Each row is a point on a landscape with many valleys, with its height.
A ball rolls from a point to the lowest of its 2 nearest points, and stops where none of them is lower. Distance is the straight distance between rows; heights are no part of it.
(1463): [106  85 104 120  98 106 102 123 107  84  99  88  96  97 112  98 102  95
 104 105 102  98 112  94 109  95 107 112 103]  height 74.2
(941): [ 67 135 106  79 126  87  96 101 110 140 116 106  90 105 122  84 107  79
 118 127  95 126  75 108  85  92  87  98  86]  height 82.2
(109): [ 92  90 115 117 105 106  98  69  71 147  92  98 117  87 134  83 103 123
 130 115 130 104 100 126 100  80 103 106  81]  height 48.5
(901): [ 76 121  96  85 106 115  95 124 131  73 135  87  95 109  89 105  89  89
 107 107  69 117  90  79 117 103  87  98  97]  height 81.5
(1942): [124 120 101  83  90  77 109 126 112 106  98 118 109 119  87  99 105  51
 101 114  85  82 124  35  97 111 106  96  95]  height 76.8
(830): [117  95  94  94  85  82 107 102 116 107 120 134 133 121  95  93  89  70
  72 106  98 104 123  66  72  99 109  94  96]  height 79.5
(1908): [111 112 104 118 109 120  99  73  64 115  82 103  99  99 105  85 131 102
  96 151  83  81 100  87 105  96  83  84  94]  height 1.1
(1391): [ 99  63 108 125  82 103  98  85  69  87  53  79 110  81 111 101 122 121
  80  81 109  75 100 119 121  89 112 123 101]  height 31.9
(315): [ 99 112 114  98 111  96  96  61  80 118  89 115  96  94 103  89 103 127
  91  83 131 105  79 143  72  98 116  90 105]  height 41.1
(491): [115 130 101 103 130  98 100 115  96  85  94 122  70 110 100  81 128  89
  93 136  76 114  98 108  77 124 101  93 110]  height 59.6
(4): [ 88  92  95 104  80  80 103 112  90 135  90 100 122 109 121  95 115  51
  87 139  88  80 121  55 119  84  99 112  92]  height 69.2
(919): [ 93 101 130 111  75  85 109 120  93 103  78  66 104  92 115 120 119  77
 106 103 112  64 100  79 136  82 118 115 105]  height 28.1
(34): [106  75  75 126 129 130  90  94  73 103  81 106  87  93 119  75 110 128
 115 127  72 136 105 128 101 112  88 108  98]  height 28.4
(498): [128 106 112 107 120 128 111  95  97 112 111 106  89 100 108  83  95 124
 146 119  96 106 102 102  88 100  87  76  84]  height 47.2
(968): [ 87  75  54  91 104 115 104  77  86  97 112  83 127  93  73 135  74 134
 116  87  51 118 101 106 129 102  81  98  87]  height 26.9
(65): [ 96  79  98 117  82 106 107 108  90  88  93  90 116 100 114  94 115  87
  74 115  88  78 116  78 122  89 102 112  95]  height 72.4
(1881): [129 119 125  88  90  56 107  95 104  90  60 113  88  99  73 114 114  89
  73  78 132  72 100  99  76 114 117  92 122]  height 35.2
(554): [135 112 106  94 111 107 106  81 102 105 121 142  95 113  88  82  86 116
  93  92 118 112  96 117  49 112 102  62 102]  height 42.5
(1924): [ 64  84 104  95  74  63  91 109 106  85  89  96 118  93  98 106 108  93
  42  83 111  94  94 114 108  93 126 125 110]  height 0.7
(1755): [128 103  93 117 111 134 104  93  77  65  74  81  82  91  82 102 118 133
 110 109  66  85  97  90 128 114  89  88 101]  height 55.7
(1425): [128 114 111  96  86 107 111  66  80  93  92 114 125 108  76 101 117 110
  72 107  89  67 100  72  89  95  99  70  95]  height 50.7
(37): [ 75  93  79  95 111 107  85 111 116  84 120  99  90 103 104  96  87 104
  88  86  88 132  90 117 101 104 101 114 103]  height 83.4
(229): [ 87 121 134  87  83  74 102  98 112 114 101  82  97  94  97 129  91  89
 112  70 143  83  83 102 108  85 114 101 111]  height 26.4
(312): [ 98 119  98 111 126  92  91 105  82  91  81 119  77 103 108  78 140  87
  78 134  83 113  99 122  85 119 108 112 114]  height 58.5
(1592): [101 121  87  90 128 124  94 117 117  70 105  91  51 101  92  96  91 106
 119  88  87 126  74 119  93 123  85  93 112]  height 66.3
(54): [ 54 111 100  95  85  90  87  94  78  89  84  77 110  93  92 108 125 109
  56 115  77  78  80 106 140  98 112 117 113]  height 60.7
(1311): [ 81  84  84  98 101 119  85  56  73 125 116 111 132  94  99  91  89 137
  88 111  94 106  98 116 100  84  95 101  83]  height 55.5
(1158): [113  87  91 104  99  79 105 111 115 103 114 138 115 119 105  84 103  71
  62 110 103 114 125  89  64 108 117 106  99]  height 78.9
(954): [ 83 103  97 109 103  94  95 123  96  49  74  77  81  93  99 100 127 101
  71 101  80  94  95 111 130 117 113 121 120]  height 54.2
(215): [ 81 106 102 104 128 122  96 121 105 107  92  70  67  90 125  98 102 107
 159 112  81 128  81 118 120 102  80 114  94]  height 69.1
(136): [ 78  76  76 112 106 107  86  96 104 106 126 124 120 108 117  75  91 101
  66 119  87 133 112 111  85  93 102 120  91]  height 85.2
(1453): [100 137 116  90 106  69 102 127 110  93  85  92  76 104  97 117 117  63
 110 109 103  88  96  84 108 111 113 108 112]  height 9.8
(1652): [ 72  68  67  87  92 104  91  74  84 104 105  86 128  89  86 126  79 137
  98  69  78 111  90 125 125  93  99 113  91]  height 31.8
(1013): [133 118 115  83  95  64 104 101 108 140  90 134 102 114  96 100  92  70
 113  95 128  89 117  73  65 107 116  91 102]  height 43.9
(625): [118 118 122 111 111  84 103 125 105  73  65  94  60  94 102 107 122  85
  99  96 126  88  97 123  91 122 110 108 130]  height 16.0
(997): [133 100 103 111 114 130 109 120 116  92 121 111  90 109 103  80  97 108
 129 129  79 113 114  84  83 106  84  79  88]  height 49.0
(1811): [110  83  89 112  86 123 108 110 104  82 119  97 124 108  99  93  98  93
  88 120  74  89 120  62 115  92  88  94  88]  height 74.1
(3): [ 92 100 107 105 102  87  98 138 135  90 102  90  68  93 114 111  81  65
 102  80 143 109  95 122  94 106  97 120 120]  height 54.4
(1661): [127  67  71 109 116 118 122 100 100 109 110  92  95  93  94 120  67 124
 161  84  79 124 116 113 100 107  79  85  84]  height 57.2
(444): [131  96 124 119  92  79 119 110  83  91  51  99  91  98 115  98 136  74
  91  98 118  68 112  92  94 103 118 106 110]  height 4.0
(1315): [116  64  97 116  87  89 107 101 102  76  84 117 113 104 104  84 110 101
  46  90 107  96 119 107  78 100 113 109 103]  height 34.5
(1335): [ 98  96  78  89 112 125  99  80  92  98 110  85 102  95  78 119  81 138
 132  88  69 115  91 105 119 102  84  90  89]  height 23.1
(169): [ 69  88 113 111  79  83  96 119  97  99  88  72 107  90 120 113 111  85
  90 100 111  84  99 103 134  83 122 131 110]  height 21.1
(461): [ 75 118 122 104 114 101  94  77  77 146  91  90 103  91 130  86 110 112
 137 124 117 105  85 123 107  82  98 103  86]  height 50.2
(1660): [ 99  96 118 108  77 106 109 115 100  79  92  60 103  89  98 122 106 106
 112  88 101  63  99  79 142  88 107 105 102]  height 34.1
(893): [ 91 102  83 111 129 122  83  83  75 101  89 114  85  95 109  73 114 125
  90 122  77 130  88 133  93 113  99 108 104]  height 31.7
(1733): [100  63  91 104  81 100 101 104 114  63  97  91 115  97  84 106  88 123
  73  67 103  96 112 104 109 102 109 109 104]  height 17.1
(1951): [ 92 100  98  92  86  66  97 112  97 146  96 117 125 113 116  95 103  55
  93 124  98  94 121  64  99  87 113 117  93]  height 68.0
(448): [ 92 132  97  87  97  76  94  87  67 126  71 106 102 105  91  98 139  73
  85 140  76  74  99  70 117 100  97  97 106]  height 9.1
(632): [ 74 124 102  76 104  88  93 111 136 100 134  97  88 107  95 108  81  68
  99  81 113 116  75  97  86  99  92  94 104]  height 22.2
(860): [ 61  74  98 109  73  83  95 125 103  82  87  76 114  92 112 107 108  97
  64  89  99  87 101 108 136  93 120 135 108]  height 12.6
(326): [113 123  98  91 118 112  96 113 125  59 105  99  55  99  79 103  88 103
  96  76 110 110  77 120  86 131  85  87 126]  height 64.8
(1510): [ 99  91 112 114  87 109 104  90  87 125 106  90 125  95 115 102  98 106
 119 112 110  84 108  88 111  73 101 103  83]  height 48.6
(375): [131  97 104 124 115 138 105  93  71  88  71  83  82  86 101  96 116 132
 137 116  79  89  98 101 119 107  90  90  97]  height 57.6
(896): [ 76 134 102  77 110  74  94 127 131 108 121 104  85 113 102 106  95  53
 104 108  97 116  87  86  91 103  99 106 100]  height 18.7
(647): [120 122 108  82 112  72 104  99 107 148 106 145  96 119 109  84  89  75
 111 110 121 117 105  99  52 109 107  86  93]  height 42.3
(543): [109  91  99 105  88  75 103  76  79  98  71 124 121 103  95  87 126  99
  39  99 102  86 104 107  77  98 118 104 105]  height 37.7
(699): [119  56  79 119  86 137 108  81  74 108 102  89 125  93 105 100  91 120
 118 107  85  81 125  82 118  80  78  94  72]  height 54.0
(1208): [ 98 114 100  97 116 127  95  59  74 127 104  97 106  93  97  91  97 145
 133 113  92 102  89 114 107  91  86  84  82]  height 53.1
(1125): [116  57  77 107  94 117 105 100 111  91 121 106 115 102  93 102  71 121
 109  76  98 115 128 102  92  97  97  99  89]  height 50.3
(511): [106 101 103 100 111 101 105 124 133 110 131 117  88 110 114  89  79  78
 115 105 117 124 106 101  67 102  93  92  95]  height 45.3
(149): [ 78  86  88  85  71 113 100 111 122  77 144  89 141 107  80 114  75 102
  94  89  82  99 108  70 120  93  96  98  93]  height 61.4
(917): [ 67 109 109  70  75  95  90  75 109  95 124  88 120  96  71 126  82 121
  87  58 109  92  77 108 111  87 105  92 102]  height 36.7
(579): [155  79 110 124  99 127 116 115  99  67  82  93  77  94  96 101 100 121
 125  86 107  83 116  96  98 112 100  85 106]  height 53.5
(1327): [108  74  97 113 109 109  99 100 100 110  99 110  84  95 120  89  82 116
 116  79 131 123 104 139  77 101 104 107 102]  height 17.8
(1106): [ 68  76  73  92  65 121  94 100 102  85 133  85 148 106  83 113  79 111
  82  99  70  90 108  76 137  89  87 102  90]  height 59.5
(1773): [101  95 107 100  94 115 105 121 121  90 116  68  90  91  94 126  75 109
 149  78 104  95 105  85 127  90  94 101  98]  height 20.4
(1777): [ 58 102  97  94  98 113  88  96  94 117 109  69 108  87 108 112  94 117
 122 102  85 105  82 105 142  81  95 114  92]  height 72.1
(178): [108 115 117  91 105 103  98  60  90 102  94 104  90  91  84 106  96 136
 102  66 132  91  79 130  83 100 106  82 106]  height 42.7
(1121): [ 79 121  84  73 123 118  95 100 125 107 143  92  83 102  97  85  77  98
 128  82  96 133  64 106  79 101  72  75  90]  height 75.2
(494): [102  95 111 110 108  91  90  79  85  89  70 109  88  90 102  93 118 125
  74  80 122 102  87 146  80 107 120 109 116]  height 39.0
(716): [ 95 110 112  85  85  48  97 123 127 118  89 109  98 105  99 122  88  54
  91  80 140  90 106  89  92 102 118 119 114]  height 48.4
(1192): [ 96 116 128  96  89  68 102  87  91 123  83 102 107  97 105 114 109  93
  96  87 131  82  91 104  96  87 126 107 110]  height 22.1
(969): [ 88  91  97 115  81  98 112 107  86 108  88  89 114 106 121  97 123  65
  78 135  87  71 115  65 132  84  90 106  93]  height 70.7
(1681): [102 102 114 102  91  70 104 141 140  97 108  97  88 103 109 118  82  54
 101  90 141 102 109  92  96 102 106 117 114]  height 51.3
(1967): [ 66 141  97  68 103  63  83  86  94 105  99 116 103 108  80 109 120  84
  61 100  84 103  77 105  95 107 119 104 111]  height 64.2
(1113): [ 61  74  94  93  74  93  89  97 108 108 122  88 129  96 104 114  80 113
  86  73 110 105  99 110 117  76 114 123  96]  height 40.5
(594): [ 86 109 106  97 118 101  99 104 116 140 122 110 102 105 130  76  99  89
 124 135  99 127 100 103  84  88  86  99  80]  height 82.9
(1264): [ 70  80  79  81  88 115  97 105 126  96 145  87 122 102  89 116  63 103
 115  72  85 122 103  90 117  88  89 103  89]  height 63.2
(1879): [ 98 124 124  96  94 101  98  80  81  90  80  79  97  91  85 116 120 126
 101  93 101  70  79 101 120  93 110  95 106]  height 47.4
(186): [109  73  91 118 119 118 101 117 106 104  97  96  78  93 123  90  85 110
 132  92 109 131 106 127  91 106  98 111 100]  height 12.5
(1038): [107 117 125  96  98 102  97  83  92  82  77  82  79  84  82 115 107 130
 105  71 120  82  80 122 105 103 108  96 116]  height 45.1
(1018): [110 115 122  89  80  69 107  91  93 113  83 104 116 106  90 114 110  85
  89  92 116  70 100  76  97  92 119  99 105]  height 18.8
(811): [ 82  97 100 115  99 108  94 116  89  69  72  60  85  87 106 108 118 112
 100 100  82  91  89 108 146 104 107 123 115]  height 50.6
(355): [119 109 108  96 101  60 109 136 127  54  78 105  80 105  80 108 110  68
  65  89 116  81 113  89  89 132 108 102 123]  height 40.6
(702): [105  85  99 100  94 112 103 108 124  98 134 109 109 103  98 100  74 101
 107  86 113 115 113  97  87  93  98  93  94]  height 47.7
(1152): [123  90  87  97 106 120 110  94  97  77  94  76  90  88  69 132  84 139
 139  70  78  98  99 100 123 108  91  85 100]  height 18.5
(993): [ 66  93 100  96  71 107  89  81  77 101  96  74 126  91  92 114 105 124
  78 101  85  74  86  99 138  82 105 110  98]  height 57.8
(1806): [ 90 114  95  81  90  50  98 141 118  95  93 104 104 112  93 109 111  47
  79 103  96  87 116  64 111 114 122 118 108]  height 78.6
(295): [ 76  83  74 109 100 102  85  82  82 118 114 118 128 108 113  76 108  95
  53 143  82 111 113  99  94  89  94 111  95]  height 85.1
(204): [ 56  70  75  86  82  95  87  94 104 102 111  78 116  90  98 124  75 121
  95  55  98 115  89 125 127  87 108 122 100]  height 36.5
(340): [141  91 111 133 109 121 114 112  85  98  86 108  88 100 121  75 122  95
 113 135  92  92 116  91  90 102  97  91  95]  height 18.6
(779): [ 77  81  75 114 115 105  86 113 105  89 106 111  92 102 118  81 100 102
  76 105  88 136 102 124  94 105 107 125 105]  height 84.3
(1369): [ 97  92  95 103  99  65  98 124 118 107 102 125 104 111 113  93 101  59
  73 104 115 115 119  99  76 105 119 121 105]  height 78.2
(150): [ 56 114  78  70 117 119  89  87 113 110 139  89  99 101  93  94  81 111
 117  88  74 133  68 105 103  93  78  91  83]  height 74.4
(1810): [105 118 110  92 114  97 100 101 116 106 108 109  72  97 102 100  83  94
 106  76 142 107  78 128  71 106  94  88 115]  height 22.0
(1087): [121  95 103  88  93 118 105  62 102 101 126 118 119  98  72 101  76 139
 106  66 118  98 104 110  73 100  98  69  91]  height 29.6
(1653): [ 90 149 113  74 113  64  97 128 120 110  96  99  66 107  98 114 105  54
 120 104 112  99  83  92  91 112 100 104 110]  height 14.5
(436): [ 99  86  96 119 106 126  93  91  71 101  75  72  97  83 107 105 109 125
 130 114  81  92  97 102 139  95  89 108  96]  height 59.9
(1081): [134  63  74 115 112 133 113 104  96 107 111 100 108  98  99  97  80 126
 148 112  69 116 127  95 104 103  75  88  75]  height 55.3
(1547): [103  69  70 119 114 121 102 103  81 103  83  77  98  88 111 112  96 124
 137 110  70 122 107 110 131  99  85 113  92]  height 62.4
(1144): [ 96 113  99  87 117 110  96 100 115 109 109  85  65  89 103 100  74 103
 130  63 138 113  69 130  85 101  81  87 110]  height 16.9
(99): [115  68  89 121 118 116 108 127 105 106  87  80  76  90 123 108  82 110
 165  89 103 130 110 123 107 104  88 109  97]  height 5.1
(1223): [113  76  88  97  89 109 104  99 114  66  99  83  99  93  70 127  80 130
 104  55  99  98 106 104 114 106  97  94 108]  height 10.6
(1597): [ 97 107 102  75  84 114  97  67 113  89 145 116 139 105  69 109  75 122
  99  72  98 101  97  88  87  96  94  71  94]  height 31.1
(1687): [ 98 114  92 101 127 127  98 122 107  77  96  77  61  97 102 103 100 114
 139 107  70 126  86 108 119 114  85 104 105]  height 67.6
(525): [132 106 102  99  88  97 125 113 106  93 100 113 118 121  97  97 112  60
  85 119  81  75 124  42 101 101  96  83  88]  height 76.1
(1384): [124 120 110  85 111 110 111  84 113 117 135 125  92 109  93  88  74 109
 123  86 129 113  87 111  60 106  87  58  93]  height 44.1
(1540): [131 114 119 104 110  85 106 110 109 111  92 125  74 103 112  94  94  84
 108  99 142 104  98 122  59 115 104  89 116]  height 26.0
(1187): [ 66  71  70  96  69 120  87  82  82 114 124  84 147  98  93 113  78 121
  92 110  77  89 107  86 133  77  81 107  81]  height 57.0
(450): [121 119 113  95 101  83 106 134 138  57  98  99  72 103  79 118  92  78
  86  86 123  88 103  92  94 126  96  97 123]  height 43.7
(1961): [ 93  75 111 123  88 100  98  76  74 134  94 100 127  89 128  93 101 108
 104 106 128  90 107 112 101  72 113 117  87]  height 46.3
(1886): [ 75 142  96  75 131  90  93  90 105 131 118 123  84 110 110  76 110  84
 101 118  89 129  72 115  66 104  91  85  91]  height 81.8
(947): [ 74 107  81  87 106 113  88 115 119  63 119  90  91 102  85 103  93 106
  84  90  72 121  87 100 120 113  99 108 107]  height 82.5
(71): [118 121 120  98  92 112 105  68  80 100  98  96 109  96  82 107 111 125
 103  98 101  72  90  89 102  90 103  78  96]  height 49.1
(627): [103 102  92 100 110 122  97  47  70 132 115 117 121  97  98  81  92 148
 113 108 103 105  97 120  88  92  93  80  76]  height 54.1
(803): [ 77  97  87 106 102  96  89  94  90 132 111 111 122 109 118  81 108  80
  78 156  81 105 114  85 100  86  87 105  92]  height 84.4
(1029): [ 87 130 118  91 115 107  99 108 108 106 100  71  65  89 109 107  93 102
 150  88 121 106  69 118 107  96  92  97 104]  height 9.4
(1543): [113 117  91  72  98  60  94 131 104 113  83 124  96 115  89  93 115  45
  99 106  93  85 124  53  96 120 118 116 101]  height 77.6
(1138): [ 91  58  68 110 112 118  96  86  91 137 120 110 120  95 123  85  74 124
 129 108  93 134 117 120  96  85  85 110  70]  height 58.8
(259): [140  90 118 136 103 118 116  91  64 106  65 108  92  97 124  78 132  99
 107 123 107  79 111 101  89 100 100  92  97]  height 14.6
(299): [120  76  95 122 103  90 101 109 100  78  83 125  93 104 111  80 115  97
  58  97 114 108 119 122  69 115 119 109 113]  height 31.6
(478): [ 97  96 100 116 111 106  96  96  90 131 105 110 107 102 126  75 112  93
 105 149  90 114 110  97  93  89  89 104  89]  height 83.7
(984): [ 89  94  90 102 115 103  96 141 139  94 114  91  60  95 122  95  76  70
 122  85 130 129  88 122  85 106  83 114 110]  height 57.4
(335): [ 75  69  86 108  66 121  91  86  76 114 104  73 134  92 102 112  92 115
  96 116  87  71 105  83 146  74  87 109  84]  height 54.3
(1716): [ 62  99  94  98 114 114  90 113 105 112 104  67  89  91 120 103  96 108
 137 112  77 125  82 110 136  91  83 119  91]  height 70.6
(1885): [ 92 106  98  98  97  78 105 137 122  72 106  97 103 110  96 105 111  66
  74 111  90  93 111  73 110 110 114 112 107]  height 79.8
(808): [125 102  91  95 111 115  99 106 123  55 107 110  74 102  73 101  84 120
  87  72  98 115  96 115  81 128  90  82 117]  height 63.4
(1531): [114 125 121  82  93  71 102  95 121  88  90 110  87 101  71 119  98  93
  76  69 134  86  88 106  76 113 103  89 125]  height 32.5
(1923): [ 96 118 115  80  91  87  95  92 128  78 107  99  91  96  69 122  85 105
  77  58 131  94  78 111  88 106  96  89 120]  height 29.4
(1737): [104  83 108 115  77 124 106  81  77 117 101  78 125  89 111 107 102 109
 119 117 100  63 107  75 129  69  88  96  78]  height 50.9
(1917): [102 120  96 102 102  99  98  81  67 126  75 106  95 110 103  88 140  71
  91 164  71  75 109  61 114 100  77  81  97]  height 4.1
(115): [128 103  92 105  99 137 110  95  92  53  94  93 100 102  74  96 113 122
  85 104  60  81 104  74 117 114  88  78  97]  height 53.6
(506): [128 111 100  97  90 122 115  82  93  64 104 108 118 112  67  95 112 112
  70 105  71  74 106  66  99 107  90  70  96]  height 52.0
(302): [ 60  82  81  88  93  93  87 107 113  85  97  72  89  87  97 121  80 114
  93  50 105 118  78 131 125  99 105 126 113]  height 41.3
(95): [148  93 121 117  99 110 110 114 115  78  88 104  72  95  91 104  91 109
 111  81 137  86 109 111  81 115  98  84 118]  height 50.8
(950): [104 112 109  77  78 100 102  93 133  74 140 112 126 110  68 115  77  98
  88  71 106  99 103  78  86 105  95  74 105]  height 28.5
(197): [123 117  98 106 121 102 106 130 116  63 105 116  71 112  96  87 114  83
  89 122  83 111 108  95  80 127 102  93 111]  height 60.6
(1028): [ 89 116 107  83 102  67  95 101 101 162 105 122 120 113 119  91  98  64
 111 124 106 107 111  77  85  85 107 109  86]  height 67.1
(1357): [ 99 103 100 122 116 104  93 108  80  67  68  97  76  95 104  83 140 108
  76 113  83 100  97 122 106 121 111 114 120]  height 56.9
(341): [123 138 117  97 126 101 108 109  96 111  96 114  78 109 101  88 121  89
 122 141  83 102  96  88  81 113  93  82  99]  height 60.5
(1266): [124 116 116  90  95  52 100 123 111 121  71 117  85 105 102 111 102  57
 106  89 139  84 115  83  83 113 120 113 115]  height 46.0
(692): [ 90  67 101 120  72 109 101  78  62  87  54  85 116  86 112  97 129 110
  53 101  95  58  99 105 133  87  98 113  96]  height 24.3
(1946): [100 123  99  92 127 111  97  95 106 108 120 120  81 108 104  77 100 108
 109 116  92 128  86 116  70 109  92  78  93]  height 81.3
(1436): [ 74  85 105 101  85  87  92  81  94 124 110 102 128  96 114 104  93 108
  82  89 121 101  97 114  99  75 118 119  94]  height 43.6
(810): [114  78  91  96 100 111 100  69 101 107 117 123 109  98  88  95  73 135
  99  59 126 113 102 130  65 101  99  83  97]  height 26.7
(286): [ 99  53  69 123 111 123  98  85  76 132  93  88 116  85 121  99  86 126
 140 124  82 120 119 113 121  89  77 110  75]  height 61.2
(1076): [127 104  97 112 117 113 101 110 108  51  89 112  73 104  86  85 112 115
  78  97  88 108 103 110  83 130 103  90 116]  height 61.9
(523): [116 113 102  93 116  83 104 120 125 129 121 137  86 118 118  81  83  67
 109 113 117 128 101 107  52 110  97  87  96]  height 43.8
(1829): [ 64 121  94  74  93  75  87  86 102 113 119 115 126 111  88 105 102  86
  59 103  87 108  86  98  97  96 113 105 104]  height 65.0
(1852): [ 65  74  64  85 100 116  96  96 112 116 139  85 123  98  98 113  64 113
 129  87  71 129 103  99 122  86  79 107  78]  height 64.5
(1568): [125  92  94 113  87 119 121  97  94  90 106 110 119 117 101  86 112  72
  74 129  75  75 124  50 103  94  80  82  85]  height 75.3
(1270): [119  98 123 121  91  90 113  87  67 113  59 102 103  95 118  94 136  86
  90 109 114  69 107  96  98  91 114 105 104]  height 9.2
(674): [108 142 108  79 108  72  95  88  74 130  73 119  95 109  89  96 132  78
 100 124  90  82 100  76  96 107 110  97 104]  height 12.7
(960): [ 94 106 102 115 107 113  89  66  60 105  77  97 105  92 104  88 129 119
  82 129  88  85  91 110 112  97  99 101 104]  height 6.9
(788): [ 71 129  97  85  94  73  91  94  83  92  86  98 107 102  82 105 132  88
  52 119  74  82  86  94 118 107 113 109 116]  height 62.8
(1330): [ 82  81 101  92  71  79  98 102 115  70 101  99 124 100  82 107  96 108
  49  76 103  90 101  99 103  98 116 110 105]  height 9.3
(1874): [ 38 120  92  75  99 108  81  90 102 116 131  80 108  97  98 105  91 106
 100 102  79 118  68 105 129  83  94 108  92]  height 73.4
(1628): [147 106 122 116  97 125 123 115 106  72  97  87  85 102  94 105 106 102
 128 106  95  75 111  65 105 102  96  77  97]  height 56.0
(1616): [ 85 111 124  91  86  94 103 113 123 107 121  73 100  95 102 128  80  92
 132  80 127  89  93  88 121  79 105 103 100]  height 26.1
(1609): [122  98 106 106  97  78 105  78  78 122  82 133 116 106 106  87 116  95
  70 106 118  93 110 104  66  98 122  98 102]  height 39.5
(1372): [110  89 105 103 110 118 108 123 118 105 103  72  70  87 110 117  72 110
 170  78 116 112 100 108 113  99  82 100  96]  height 13.7
(655): [129  54  72 116  92 130 113  96  96  92 112  98 121  99  95 102  78 122
 121  92  78 100 130  84 106  95  87  95  80]  height 53.0
(1544): [ 96 128 125  98 108  97 101 110 106  97  96  83  73  96 104 111 107  92
 125 104 111  95  85 103 106  99 104 101 108]  height 3.1
(684): [107 108 101  91  89 100 103  86 107 110 134 124 137 117  90  98  91  89
  87 114  92 103 110  70  81  92 100  84  89]  height 80.1
(128): [128  69  88 138 114 134 103 107  78  99  84 106  93  95 123  71 112 114
 114 129  84 113 119 108  98 106  89 104  92]  height 23.7
(154): [ 94  85 113 122  91  92 108 141 113 104 100  83 100 100 131 101 107  63
 114 121 106  96 119  78 118  84 109 124  96]  height 75.9
(1858): [ 80 119 106  97 122 117  91  77  84 128 102  89  95  90 111  89 106 125
 133 124  92 113  82 116 111  88  88  97  85]  height 51.8
(308): [ 91 128 101  89 103  95 105 134 127  65 124  93  98 111  86 108 105  71
  90 116  71 101 102  67 118 112  99 100 104]  height 80.8
(1077): [136  96 121 109  91  94 111 122 126  55  81  88  74  91  81 113  95 104
  92  72 132  79 108 103  97 117  98  95 123]  height 47.5
(253): [132 108 115  98 107 125 112  81  99 120 124 118 103 104  98  86  84 129
 139 103 115 103 102 103  76  99  89  63  82]  height 45.8
(1155): [130 114 107  87  95  57 112 110 110  69  65 116  90 108  67 100 121  78
  59  84 106  73 112  80  82 129 114  91 114]  height 37.8
(1824): [109 124 105  75  87  61  98  88  88 118  77 122 114 110  79 103 115  78
  78  95  96  77 105  71  91 105 121  98 104]  height 15.9
(1916): [126 114 109  93 105  87 105  82  94 128 110 141 109 115 100  85  95  98
  91 109 116 110 103 102  56 104 113  79  96]  height 41.2
(1582): [ 78  89  86 101 103 106  90 106  95  76  81  67  84  87  93 121  98 125
 109  73  84 110  82 124 139 106 107 119 112]  height 46.2
(831): [112  83  83 100 119 116  97  79  94 118 109 123  84  98 107  76  75 131
 109  70 129 128  90 149  61 110  94  83  97]  height 22.7
(551): [107  84 107 122  78 103 113  72  58 109  55 103 114  98 118  95 136  86
  62 117  99  58 108  90 115  86  92  99  94]  height 15.5
(1229): [100  76 111 118  95  97  92  82  77  95  67  93 100  85 111  96 114 128
  85  80 118  92  98 134 100  96 119 117 109]  height 36.3
(240): [ 71 123 106  73  88  68  95  92 107 140 123 111 126 113 102 108  91  72
  94 103 106 106  93  84  94  82 114 105  94]  height 66.1
(790): [131  97 108 116 112  95 102 112 103  93  93 127  75 104 111  84 105  94
  91 104 122 110 107 126  61 119 111  95 115]  height 28.6
(805): [ 95  88 103 116  98  73 103 140 117 109 102 110 103 106 132  94 106  51
  91 118 113 112 124  91  92  97 118 133 100]  height 77.3
(1803): [ 89 121 104  80  95  94  97 102 130  79 129 101 101 108  76 114  85  91
  86  77 107 106  86  92  93 105  98  89 109]  height 25.6
(220): [ 75  78  81 101 104 113  91  77  90 132 120 104 119  94 117  89  80 125
 114  94 102 127 101 125  99  83  97 112  79]  height 57.3
(721): [ 90 113  94  89 109 112  95  85 107 107 135 119 116 112  94  88  93 103
  93 118  82 120  98  95  82  95  92  88  88]  height 80.7
(740): [ 88  94  95  76  71 114  95  68 104  83 131  97 141  99  63 119  76 133
  95  66  88  90  96  91 108  91  96  84  92]  height 33.4
(386): [110 108 124 109  99  65 105 116  95  78  54  91  77  93 105 107 133  79
  87  94 121  79 102 112 100 113 122 116 125]  height 10.7
(770): [114 105 112 117 118 109  97 120 103  72  73  89  53  90 110 100 107 103
 118  90 119 107  93 132  94 122 102 110 126]  height 21.4

Two balls start at each pair of points below. Name the first point that both come to, or write never.
(1155), (1609): (1544)
(150), (1311): never
(1081), (286): never

Where does a ball stop that starts at each point below?
(579): (1544)
(917): (1544)
(1315): (1544)
(740): (1544)
(1755): (444)
(893): (444)
(326): (204)
(341): (204)
(315): (444)
